Each row is a point on a tangle of strands that fork, close into loops and nearly touch. The rows are in no order.
Points whose rows are less than 116 apart are linked; no others are. Some points are linked to none.
J231: [ 16 -41   5 -46   2  21 -11  31  11   0   1  20   2  -8 -25  -5  31 -11
  26  -2  15  -1  -9 -32  28  29  38 -29  34 -23  14  22   8]
J140: [ -6   3  22  -3 -12 -15 -31  -1  51 -25  22  -4  32  24  34 -16   5 -38
 -29  -8 -54  28  19  12 -13 -66  42 -16  23  39   4  -2   2]
J834: [  7  14 -23 -53   5   8  15  13  47  20  -1   6 -37 -15   5  -5  31  14
 -10  -9  14  19 -40   9  62 -34 -19  32  -2  54  22  19   4]
J410: [-23 -39 -47  54  -3   0  -9 -23  18  18 -15  -4  33  16 -21 -36   8  22
  23 -16  32 -27  -8   6 -23  24 -23  -6  48 -34 -27  13   1]
J963: [  3  20 -24  32  25 -14 -14  11 -16  10 -20  19  19   0 -20   1 -26  -4
  -6 -26  -3 -13  36 -23 -22  34 -34  13   7 -27 -55   7  40]
J878: [ 34  20  10  13  -9 -55  -5  -7 -16 -40  -7  28  31   5   6   9   0  12
 -38 -21 -43  -5  25   0 -30 -31  15  10  36   7  20  -5   8]
J564: [  6  11  24 -58  19  30 -17  39 -19   1  -4   1   3  -9  29 -26  46  -3
  -2   4  47 -20 -41 -72  40  11 -18 -25   6 -27  -4  16   6]
J675: [-30 -27 -21  19 -19   4   6 -14 -63  11  12 -35 -50 -19  28 -21 -13  -4
  12  -2  14  23 -14  27   8  25 -27  -5 -45 -11 -15   2  26]
J626: [  1 -28   7 -42  -4  24  -4   2  34 -14  11   7 -21  -2   2  15   2 -21
  36  12 -16  29   0  43  42 -14  32   2  14  28   7 -12 -30]
J369: [-30 -29 -19  29 -23  19  21  -2 -29  -6  14  -6  -8 -14  11 -33  23   0
  16 -16  12 -22 -45  -8 -44  24   0 -25  27 -37   4  37  32]
J960: [  4  12  -1   6 -13 -21   0  18 -47 -15  12  16   7 -35   0 -32 -29 -19
  -8 -29 -12 -13  11  -2 -24  24  20 -13   5 -28   6  -4  21]
J887: [ 18   9  18 -44 -23 -20 -34  33  28  17 -24   8  14  -5 -25 -18 -23   0
 -19  -4  -6  24   5 -13  38 -16  47   2  18  33   1 -29  -1]
J483: [-10  13  26 -19 -27   3 -14  36  45   1  -7 -19  -8 -21  -5   9  32  13
   0  -3  -5  -2 -31  13 -17 -17  57  20  26   5   2  23  10]
J120: [-20 -12  -1 -19 -13  19  -1  17 -27   4  18 -42 -50 -43  35  19  16   0
  16  -5   8  32 -22  25   3  14  18   2 -29 -22  -1  23  19]
J667: [-10  15  10  24  -7  -9 -20   5  38 -22  14   9  38  10  18 -23 -11 -45
   2 -14 -42 -15  19  13 -38 -33  39 -20  25  32 -21 -15 -12]
J876: [-30  15  20  32  20   1 -26  14   8  52 -20 -47  16   9  -9  32  -3  21
   1  17  21  -7 -14 -26 -37 -10   2   2  -5 -13 -30  29   9]
J197: [-14  13  47  27  -5 -21 -10 -15 -37   2 -13 -23  10  12  16  54  13  35
  11   8 -12 -18   1  21 -53  -2  33 -21  29 -33  12  -5   3]
J26: [  5 -19  35 -69 -15  12 -27  31  -5  -1 -19 -12 -20 -26  -9   8  -4  25
  29 -38  33  15 -14 -11  72  17  42   7  -8  13  19 -25   7]
J95: [ 15   3   6  -9  16  11  60  14  -9 -32   9  15 -20   2  14   3  49   2
 -14  17   3  -6 -36 -36  -1  11 -34  -9  -5 -15  31  40  16]
J52: [-14  35  26  14  30  -8  15 -31 -35  27 -14   2  10  18 -25  23 -46   8
  -3  22  10   0  30 -21  -8  26 -40   5 -50  -3 -22 -19   1]
J610: [ 37 -22 -22 -16 -46 -58 -31  25  -3 -23 -14  -6  11 -14  14 -19 -20  18
 -22  -6 -21  15  13  16   1 -27  32  -4  55 -17 -20 -24   2]
J174: [ 27 -15  39  -5  -5  -6  -3 -14  50 -25  14  11 -12  42  40   9 -12 -39
 -10  48 -31  19  20  33  47 -51   4  -6 -11  21  23 -19 -12]
J111: [ 14 -34  34 -43  -6  23 -14  25 -14  -2  35  39  11  19  17  -1  35 -45
  14  46 -14   5  32   5  14 -11  14 -63  39 -28  29   4 -10]
J323: [-33  15   1  51  16  -3  -7 -31 -34  23 -12 -17  10  -6   9 -22 -17  -1
 -20 -16  -5 -16   0 -31 -54   5 -49   4 -39  10 -23  27  37]
J270: [ 19  -3  21  18 -36 -61 -27   3 -41 -10 -25 -40  -2   9  18  39 -15  44
  -7   6 -13   8  11  16 -30 -14  30 -13   5 -42 -16 -32   8]
J828: [-12 -53 -42   4   8  25 -29  -4   7  30  11 -10  -4  -3  22 -25  -4 -26
  21  35  12 -23  26 -23 -20  14 -21 -68 -27 -15 -49  -2  -7]
J798: [  0  23 -15 -20  12  20   1  17  14  -3  20  12 -19 -28  15   6  -3 -21
 -24 -29 -19  53  18  17  25  -6  -4  42 -12  39   7  18  -2]
J138: [ -7  27  -2   4 -21 -20 -12  15 -65  -5  33 -10  -6 -41  17   0 -12 -24
 -16 -36 -16  12  27  12 -13  25   5   1 -32 -18  20   6  28]
J763: [  3 -59 -43 -16  18  35 -30   7  69  -5  -8   8   5  -7   3  -9  15 -34
  46   4 -10 -19   2 -13  -2  -2   6 -38  31  -1 -32  25  -9]
J82: [ -2  14  32 -16  23   9  46  16 -21 -34  24  41  -3  -8  13 -10  28 -21
  -3  13 -11 -11   0  -4   6   3 -11 -13  10 -15  34  12  -2]
J393: [  5  24 -25  20   2  -5  63 -60  16 -29 -16  23   6  25 -24  -2  -6  35
   8  17  16 -20 -26   5   3  18 -40  17  -5   2  28 -21 -29]
J312: [  5  -6  36   0  17  -7  27   2  15 -28  13  -1 -27  10  43   6  21 -24
 -12  53 -34  -9  21  29  44 -20   4  -4 -50  16  45 -18 -18]
J744: [ 20 -14 -24   9  13   0  -9  15 -25  17  13  27  21  16 -21   6 -15 -30
   8   1  -6  -9  64 -18 -25  35 -35 -16   0 -43 -41  -4   9]
J445: [-19   2   5 -20  -6   9 -27  16   4  46   2 -15   8  -8 -44   2 -31   4
   7   3  22   9 -13 -12   9   1  59  -5  11  22   1 -12  -7]
J225: [-20   6  31 -46 -14  27 -28  29 -13  25   4  -8  -2 -38 -34  -6  -7 -10
   6 -44  27  25 -20 -25  17  13  65  -2   2  19  25  -1  19]
J446: [ -8   2  26   0 -14 -18  18 -11 -36  -5  41  -1  22  27 -11  39   8  -3
  16  39 -29 -24  29  34 -12  -6  29 -30  15   4  53 -45 -36]
J545: [ 32  27   5  -2   6 -51 -21  16 -27  -6   5  -7  -2 -11  30  29 -10  -7
 -44  23 -35  17  40  10  17 -21 -25  11 -44  12  24  12   4]
J212: [-14  -8  11  21   5  19  21 -13  21 -41  36  45  14  18   0 -11  20 -68
  43 -24 -19  -3  39  28   6  18  23  -6   1   5 -12 -10   0]
J296: [  7   9 -52 -14 -10  -1  11  -2  32  29   8  10   6  25 -42  -9  19  26
   9   2  32  -8 -36 -10  23  -3  -2  -6  26  27  15   2 -18]
J757: [ 60 -13 -33  -3   6 -24  18 -12  10 -20   7  35   6  13   1   9 -20  -4
 -10  31 -18  -4  10  18  31 -27 -41  18  41 -15  24   4 -27]
J761: [  2  10  -2   3 -22   0   5  -3  40 -47  -5  17 -23 -24  35 -18  -7 -16
 -10 -49 -34  48  26  34  28   6  24  57 -22  30   4  -5   0]
J995: [-34  22 -11  17  -6  -3  27 -29 -29  -6  -8  -3 -17 -28   4 -25 -28  19
  -1 -23   1 -19 -30  22 -21  10 -34  26   4  -6  -6 -14  18]
J261: [ -2  17 -31 -10   1   6  32 -25  18  -6  24  20  -5  15 -29  20 -15 -10
  31  -2   1   4 -13  42  21 -16 -27  29  40  16 -11 -30 -41]
J722: [-19   4 -19  58  11   0 -21 -22  50 -17   9   1  24  -8  -4 -14  -3 -22
   3 -30  -9 -27  -3  17 -47 -50  46  23  21  34 -11  11 -23]
J419: [ 56  -5 -40 -21   0 -51   9   2 -46 -14   3   3  -7 -37  25  12 -25  18
 -21  12 -17  -1   6  15  14 -24 -35  13  35 -14  26   9  -7]
J110: [ 13 -15 -16  10 -18 -19 -23 -15  -8   7  16 -52 -22 -48  -3 -18 -40  18
 -26 -10  -5  -6 -11   8 -15 -31  57  23 -42  29  34   0 -10]
J298: [  0   4  -4 -67  10  21  -5  26  36  34   7   9 -17  -6  -9   9  17  -2
  11  20   8  19 -26  16  61 -34   2   1  36  28  13  -2 -22]
J700: [ -1 -29   3 -31  11  39  -2  17 -24   0   7  -3 -15 -11   6 -18  28  -8
  14   4  37  -3 -28 -54  10  30  10 -48  -3 -20  -2  13  11]
J351: [ -2 -30 -31  13  24   5  -8   0  15  11  30 -11   7   8  16   1  12 -36
  12  29 -19 -26  34  -7  -9  -7  10 -38 -27   9  -7   4  -7]
J805: [ -2  21  -5  15  11  16  26 -60 -32  24 -29 -16   2  18  17  30  13  52
  -5   9  17 -20 -46   7 -32  24 -44 -11  31  -5   2   1   4]
J324: [ 48  -7 -19   1  24 -33  14   7  -9  -9  12  -3  -9  -1   0   7 -13  -1
 -36  24 -17   8  11 -23  22 -17   0  15 -37  17  36  26   2]
J817: [ 12  16  -7  -9   1  12  51 -29  51 -17  -9  35   4  39 -42 -26  26  14
  16  19  49 -15 -16 -16  40  21 -21  13 -21  -5  36 -29 -37]
J24: [ 34   1   2 -10   4   3 -19  28  50  13 -10  33  44  35  -9  -3  -6 -27
  -3  21 -19  -9  29 -10  -7 -10 -27 -15  56 -20 -31 -10 -21]
J766: [  9  36  12  -3  -7 -39 -32  15  -9  -4 -10 -27  -9 -40  33  16 -13  -2
 -28  21 -21  -7   6   8 -21 -22 -14   0 -41 -10 -12  15 -13]
J908: [-31  23  28  42  23   4  20 -35 -27  34 -35  -6  31  18  -9 -25 -32  13
 -11  -1  17 -17 -15 -47 -34  32 -48 -12 -29  -1 -11   1  17]
J322: [-16 -12  27  20  -6  12  -1 -17  -9  28 -13   2  48  27 -21  15 -15  30
  24   7  13 -28  17  28 -45  38  -9 -19  56 -60 -16 -19 -14]
J684: [-23  13  16   2 -13  -1  10  21  11   0  -5 -26 -30 -16  -1  22   6  20
  10  -1   5   9 -24  33   1   4  30  36  -1  -8 -11   8  17]
J688: [ 22  10  32 -44 -14 -15 -33  34  53  -6 -44  18  -3 -22   5 -35   8  10
 -16 -50   4   2  -1 -15  58  -8  34  26  -8  30   9  -7  26]
J768: [-14  18  32  39   4 -12   9   3  10 -21  -3   6   7  45 -25  50  20  12
   0  -4 -18  32  37  15 -14   6  29  45 -21  15 -25  14  29]
J271: [-21  24   5   5  -7 -22  -8  -1 -55 -13  17  -9 -19 -40  30 -11 -16 -33
 -21 -11  -3   1  38  13  28  31 -11 -10 -78  -8  10 -28  -1]
J613: [ 18  18 -39 -46 -16  -5  -4  24 -14  10  18  -9 -29 -62  35   4 -11  -2
 -27 -13  -4  51   4  29  30 -21 -39  37  10  14   6  24  -4]
J495: [ 23   0  23  -4 -23 -46   6 -18   4 -33  -4  15  46  44 -13  14   8  28
 -19   6 -35   5  24   1 -28 -28  22 -17  56 -20   4 -32 -18]
J769: [ 27 -23   2  13 -10  -8  -4  16 -32  18  13  17  27  33 -47  17 -15  -7
   8  -2  10   1  46 -19 -21  46  12  -7  11 -47  -8  -1  12]
J311: [ 15  -3 -65  40  23   2   6 -14 -17  -7  13  12   1  15  -9  11  18   1
 -24 -13  -4  -2   4 -27 -34 -16 -40   2   2  43 -18  31  15]
J242: [ 12   7 -12  25  -8 -13   3 -34 -46  31 -10 -36   6  14 -13   4 -48  41
 -30  30  28  -6 -35 -33 -23  -4 -20 -30 -31  25  33 -18 -23]
J942: [ 26 -26  13  16 -18 -26 -13   6  10  -1 -21 -45 -17 -22  -2  -1 -31  17
  -9   3   3  -9 -20 -19   2   1  73  15 -52  -5  23   5  13]
J334: [-12  46   9 -36  30  31 -19  15  33  14  -5  15  -6 -26   1 -20 -18 -24
 -28 -36   8  38  10 -14  49 -12  -3  38 -25  58  -2 -20 -17]
J308: [-19 -45 -33   0 -18  26  18   2   0 -14  15   0 -17 -13   7 -18  32   2
  41   9  14 -20 -26  16 -15  33  13 -35  41 -50 -11  26   6]
J335: [ 16  38  10 -24   9  -5 -24  34  25  10 -33  38  25   5   6 -12 -12 -23
  -6  23 -12  -9  27 -10  12  -1 -61 -16  33 -30 -53 -22 -13]
J571: [  8   3  46 -26  -5  -1  11  19 -11 -21  30  34   4  42  14  28  32 -29
 -11  25 -34  52  47  25  27 -12  -9  -9   7  -4  14  -2  21]
J499: [ -5 -10 -11   4  11  -8  -5  -3 -27  -1   2 -23 -44 -21  24  -2 -24 -10
  -6   6   5  21  30  12  32  25  -4   6 -85  -1 -15 -13   8]
J669: [ 24  -9  26  -1 -20  -7 -17   9 -13  21 -16  -2  37  45 -22  41  -6  25
   4  11   8  -7  38   3 -51  31 -10 -21  35 -63 -22 -23  -6]
J280: [ -4   8  -1  32  18 -11 -25  18 -22   2  11  -3   4  21 -12  66  23   6
  -4 -19 -15  33  51  24 -27 -11  16  22  10  12 -30  15  19]
J977: [-31  30  45 -15   6  26  27  21  26 -36  -4  12 -33  -3  38  10  18 -10
  16  16 -16  20   5  53  18  -1 -10  20  -5  -2 -31 -27 -14]
J258: [  2 -19   4   0   3 -11 -39  19  14   3   5 -21   3  -1  18   4   0 -25
  -4  27 -30   0  42   2   0  -9  45 -27 -43  23  -5  -5  -2]
J623: [ 38  25 -10  -9   4 -36  23  19   5  17 -29  -4 -24   3 -24   2 -28  30
 -10  -4  19  -5  -4 -19  54  23 -27  34 -29 -14 -10 -26  16]
J272: [-20  -6  -4  16  -1   0 -20 -23 -10  60 -17 -52  24  16 -22  -3 -52  44
  -5  45  41 -10 -19  -9 -17  -6 -19 -38  -8  -2  -3 -29 -49]
J525: [-51 -12 -11  49   7   2 -10 -30  29  20  -9 -27   5  -6 -13 -19 -13  18
  -1  -8  13 -18 -27  17 -30 -36  25  33  10  27 -10   5 -19]
J645: [-67 -11  17  33   1  13  26 -24 -38   8  -8 -14 -24 -13  17 -54 -18  -6
  18  -8  11   2 -19  22 -10  23 -32   6 -25  -4 -25 -10  12]
J283: [ 12   6  10 -35  16   2  26 -10  39 -22 -15  30 -25  13 -14 -23  43  24
  21  -7  44 -11 -22 -23  82   9   3  36 -25  15  26  -6  -7]
J871: [-17  52   7 -27  19  11  46   1   2 -19   6  33 -17  -3  -4  27  -3  -6
  12  -5 -16  16  -6  47  26  -3 -41  36  24  13 -11 -22 -11]
J651: [-32 -27 -15   4   0  30  32 -31 -11 -33  43  39  -3   5 -21 -14  28 -38
  53 -16   8   9  11  22   6  24  40  -8   5   0  20  10  -2]
J135: [ 17  -4  23  -4 -32 -26  21 -23  -4 -30  18  15  25  44 -17  34   6  19
  14  23 -25  -3  15  42 -20 -21  30 -13  48  -9  33 -41 -51]
J877: [ 23 -10   3 -15  23  16  20  -1   1  -1  52  35   7  48 -17  37  13 -61
  15  10 -21  30  45  23  20 -12 -20  10   5  16   8   4 -15]
J45: [  7 -16  28 -21  36  18  36 -11  26 -28   5   6 -34   6  17  -3  12  -4
  -7  40   0   5 -11  -4  51 -21   7  10 -48  30  32  -2 -29]
J696: [-31 -18  17  40  -5 -25 -22 -20 -26  39  -8 -68 -15 -19  -6  -2 -38  33
  -6   1  11  -1 -28  17 -21 -32  31  30 -21   7  12  -4 -17]
J17: [-16 -12  36 -28 -27  -4 -15  13  43 -29   3  -2  12  10  12  -5  32  -5
 -12   0 -39  38   2   9  -7 -29  68  -9  17  20   2  13  12]
J570: [-26  -4 -31  36  20  10 -18   3 -17  16  -5  -3  -1 -19  -2 -40 -20 -25
 -17 -32  10   4  16 -30 -23  24 -24   3 -35   1 -49  24  50]
J954: [ 34 -59  25 -68 -20  23 -28  25   1 -11   0  45   7   6 -11 -12  18 -20
  18  12   5  11  14  -8  42   7  23 -32  56 -29  21  -2  -1]
J19: [ 19   9 -30   3  -4   4  46 -40 -20  -7 -11  -1 -18  20  -1  31   4  50
  -4  30   9 -14 -37   7  -9  14 -56  -5  12  12  12  -9 -15]
J665: [-25  17  13  29   8  -9 -49  27 -26  24   3 -20  19  -5  -5  34   2  -3
  -6 -11  -2  11  27   0 -49  -7  22   0   6  -7 -34  28  25]
J503: [ 13  10   5  40 -28  13  23 -52 -67  19 -28 -20  17   1  11  -5   0  34
 -12 -24   8 -21 -71 -21 -48  15 -33  -3  16  -8  41  10  21]
J412: [ 19  -4  -5 -16 -37 -34 -38  28 -11 -27 -13   7   9 -33  31 -49 -24 -23
 -26 -26 -30  22  33   1  -5   6  26 -14   2 -15 -29 -15  26]
J84: [ 17 -25 -45  -9   4  16  20 -30  17   3  29  21  -5  39 -45  20  -1 -30
  29   5  17  21  13  14  20  -2 -11  29   0  14  -4  -7 -30]
J154: [-12  22  10  29 -28   2  -3 -31 -26  54 -30 -37  33   3 -18 -27 -17  46
 -15 -30  25 -27 -79 -19 -35  -2 -26  -5  28  13  39  -5  -2]
J484: [-47  53  29   3  33  33  19   9 -15 -11   1  40   2 -11 -11 -27 -19 -28
  -5 -39  19   6  21  -9  14  26 -24  24 -17  12 -36 -28  13]
J101: [  6  39  42   9 -18 -14  -6  44 -22   2 -30   0  21   1 -13  12  -4  -4
  -6 -31   3  10  -4 -37 -12  26  18   8  -6 -43 -19   0  54]
J363: [ 42 -23 -43  -8 -44 -47 -10   7  31 -35 -24  -1 -12 -33  15 -17  -7  17
   6 -10  -8   5  -1  43  35 -17  31  42  30   0  -5  -3  -6]
J580: [-39  -9 -13   2  -1  33  24 -14  -9 -11  46   3 -20 -16  -6  -5  28 -17
   5 -23  -3  16 -12  14 -17   0  30   6 -17  31  26  33  15]
J422: [ 19  33 -21  14   1 -32  -8  13   6  39 -42 -42 -11  -7  -5   7 -34  38
 -23  -5  20 -21 -36 -37   8  -2 -30  22 -33 -16 -14  -6  21]
J526: [-14  -4  -7   5 -12 -11 -30  -6   4   1  17 -35 -15 -21  18  -2 -37 -10
  -5   5 -25   8  19  43   4 -22  57   5 -45  45  17 -27 -27]
J54: [-11 -34 -43  26 -20  14  -4  -1  14  42 -22  -7  -9  23 -14 -35   7  20
  19  -7  36 -16 -26  -9  10  40 -35 -12  12 -16 -35   7  25]
J709: [-13  11  21   5   0   2  12   8  20 -16  -2  -4 -11  14  25  33   9   9
  27  43 -28 -14  13  47 -24 -10  -6  -6  17 -20 -34 -16 -24]
J382: [  1   6 -28  15 -32 -14 -21  -3  43 -32 -12  -2  -6 -27  17 -19 -25  -5
  -1 -44 -24  21   8  51  10 -16  37  54   9  28 -28 -20  -5]
J539: [ -7  27  34 -11  -7   8  36  -4 -58 -17   5  -7 -16 -24  19 -20  -2   2
  -7   4  27 -23 -43 -38  -7  13 -16 -36 -35 -35  34 -16  -8]
J449: [-35  19  13  34  16  24  25  -7  12 -21   7  45  12  15 -16  -9 -15 -38
  28 -32  -7   7  37  25  -1  27  -6  26  -1   2 -46 -20  16]
J65: [ -1  -2 -29 -43  13  32  -1   9  60  38  16  18   7  27 -33   1  26 -11
  25  12  15  -5 -21  -5  32 -17  -9 -19  43  21  -3   1 -33]
J450: [ 26  23  31 -27  28  16  42  32 -24 -24  -9   8 -17   8  26  -7  42  11
 -12  12  35 -12 -40 -59  43  18 -50   5 -14 -33  11   8  15]
J247: [  1 -34 -54 -38   5  33 -15   7  74  15 -12  14 -11   5   1 -27  41  -2
  36   2  12 -27 -30 -13  27  -2 -18 -39  36   5 -20  13  -9]
J947: [-46  19  21  17   5  28   2  -5 -20  24  37 -14   5 -13 -28  -3   3 -12
 -12 -31   5  20  -5  -9 -33  -5  29  21 -25  29  19  34  28]
J251: [  2  -5  37 -27  20  17  17  23 -31 -11  34  35   6   8  24  -2  38 -35
   8  43  -2 -18  30 -10  13   7 -22 -54   7 -36  26   0 -17]
J10: [  5   3  60 -60   5  14 -35  27  14 -32 -31  -1  -6 -13  23 -26  -2  32
   5 -33  23 -14  -8 -26  77  11  29  41 -27  29  12 -23   4]
J601: [ 46 -47   1 -43 -21   1 -12 -11  36  -9   6  10 -26  23   7  25 -21 -25
  14  32 -18  43  20  49  59 -32   3  24   4  15  11 -17 -28]
J189: [-45  33  15  -9  29  49  26 -10   2  -2  12  17 -23   2 -13 -17   1 -11
 -10 -30  30  29  -6 -12  37   8  -9  35 -37  53 -13 -23   2]
J482: [  6  40  -1   3   0 -26   7  -4 -14 -19 -18  20  12 -20  -5  -2 -36  15
 -14 -16 -21 -23   3  12 -22   4  -6  22  28  -5  -7 -22  -2]
J657: [ 16  34  17 -16  13 -13  26  -7 -24  19 -27  -6 -21  10 -20  25 -33  24
  -3  28  26   1   2 -24  27  32 -56  11 -43 -29 -15 -37  -6]
J90: [  6   1   8  19  20  -1 -24   5   2  53 -13 -48  32  24 -19  42 -20  35
  -8  44  31  -9  -2 -36 -31   1  -7 -35 -16 -26 -10  10 -23]
J319: [-24 -31   9 -14   6  31 -25   9 -17  21   0 -14 -10 -14  19 -19  10 -13
  26  31  42 -15   4 -32  -1  28  -7 -64 -25 -45 -43   1 -10]
J543: [-11  -6  18  51  11 -19  -7 -31 -35   7 -22 -20   0 -18   4  29  10  31
  -1 -34   0 -23 -17  13 -55  -8  15  12  36 -34  13  19  15]
J981: [-20  -6 -51  32  17  29  -3   0   7   4  13   8  -3   4 -15 -10  22 -18
 -18 -30   6  14   0 -28 -26   6 -16  19 -16  39 -35  51  46]
J505: [ 32 -36  -7   8   0 -23  -3 -11  40 -25 -22 -15  -6 -15 -14 -17  -5   9
  -8   9   1 -16 -17 -41   6   4  70   7 -51  14  46  33  -3]
J457: [-13 -21  -1  25   3  16  30   6  36 -27   1  13  -1  14  21   8  37   6
  37  32  -9 -37   5  27 -33  23  -5 -15  23 -58 -24  17  -9]
J119: [ -9 -51  12 -39   9  41 -36  11  53 -30   6   9 -12  -3  15  30  14 -34
  47 -13 -30  41  15  25  39 -20  16 -17  14  34  11  22 -15]
J793: [ 15  25 -32  19   6  -6   1 -45 -54  15  -1   5  18   5 -10  -2 -31  20
 -41   3   5 -20 -13 -36 -45  -8 -35 -31  -6  50  27 -12 -16]
J922: [  9  20   8  13 -36  11  21 -18 -63  14  -8 -29  14 -20   5  -4 -11  17
  -5 -12   6 -16 -67 -45 -35  -7 -12 -20 -22 -42  46   4  18]
J181: [ 19 -11 -59  50  33 -23  -8 -43 -51   2   0   5   1  -1  -2  16  -5  17
 -31 -28  -3 -20  22 -19 -40 -11 -35 -17   4  17   2   2  10]
J764: [-12 -41 -17 -33  21  40 -44  20  74 -21  -9   8  -2 -30  14  -4  13 -34
  30 -23 -24   8  -8   2  18 -27  11 -15  22  36  -2  37  -6]
J131: [ 28   6   5  33   5 -35  -2   3  21 -34   5  15  31  15 -13   9  20  -2
 -22  -1 -28  -8  14 -13 -29 -29  48  16   7  20  30  29  -5]
J743: [-25 -16 -11  48  19   1  -8 -38  -5  22 -29  -3  46   3  -8 -16 -17  35
  13 -21  15 -37  -2  24 -41  19 -25 -17  68 -38 -19 -11 -15]
J625: [ 26  -5 -21  20  19 -18  10  -6  26 -23   4  19  16   3 -22 -17 -10 -17
 -18   0 -16  -7  14 -24   3  -7  34  19 -28  26  18  20  -6]
J215: [ 26  11 -54 -24   0 -24 -11  -2 -38  -7  17 -19 -29 -57  42  15   3  14
 -26  -2 -14   8 -10  27 -17 -41 -58  13  17   6  -4  20 -11]
J621: [-28 -13  -6  29 -11  35   7   5 -27  28  -5 -13  30   9  13 -18  20   8
  11   6  30 -19 -42 -29 -55  32 -36 -61  28 -29  -8  28  21]
J781: [ -6 -37 -40  22  -6  15   4 -13  29  39 -16   1 -20  49 -39   1  33  11
  27  -2  42   5   0 -13  18  41 -42  28 -16 -16 -43  25  36]
J358: [  4  25 -17   7  14 -12 -16  14  35   7 -24 -30 -23 -37  13 -15 -26   7
 -34   3  -5  -6  -6 -12  -5 -16 -16  37 -49  15 -33   5   7]
J224: [-28   1  30  50  -4   9  -8 -19 -35  18  25 -38  12 -23 -15  -5  18   9
  -1 -45  -6 -10 -27  -9 -63 -18  16  23   5 -16  22  47  36]
J732: [ 26 -33 -31  -1   0  20 -16  16  53  14   0   3  35  16  -7  -8  -3  -8
  16  25   1 -30  14   6 -20  -2   3 -33  47 -32 -23  -7 -43]
J825: [ -8  21 -22  14 -26   8   9  -1   1  35  -8  -9   7  10 -29 -23  -1  30
 -17 -12  35 -21 -63 -31 -18   2 -14  -9  16  31  22   5   8]
J541: [ -7  36  53  -3   3 -28  19   7  -5 -31   1   9  14  46  12  41  36   3
 -17  11 -50  29  44   7 -17  -2   0   3 -17  -1 -11  -2  32]
J872: [ -2  -3  22 -13  -6  -9  22   0 -45   3  29   1  -3  14  -1  25   4  -9
  19  45 -14 -23  35  21  -3  22  -7 -36 -15 -34  29 -37 -22]
J306: [ 20  -4 -12 -31   9   0  42  -6  33 -11 -10   5 -42   5  -7  -1  23  16
 -11  27  21  17 -35 -11  68 -16 -20  31 -29  42  24   3 -13]

A piece is two or more points that can be reached from each other along the links. Count, over all rows, the pieces, the separate loops (a circle has one, a figure eight two, a Y none), the forks (points with three links) and the tips (points with one).
pieces: 3
loops: 8
forks: 16
tips: 6

How many points has the smallest loop of links through each point below? Write - if it is on no loop.
J505: 19
J482: 8
J111: 9
J247: 7
J306: 8
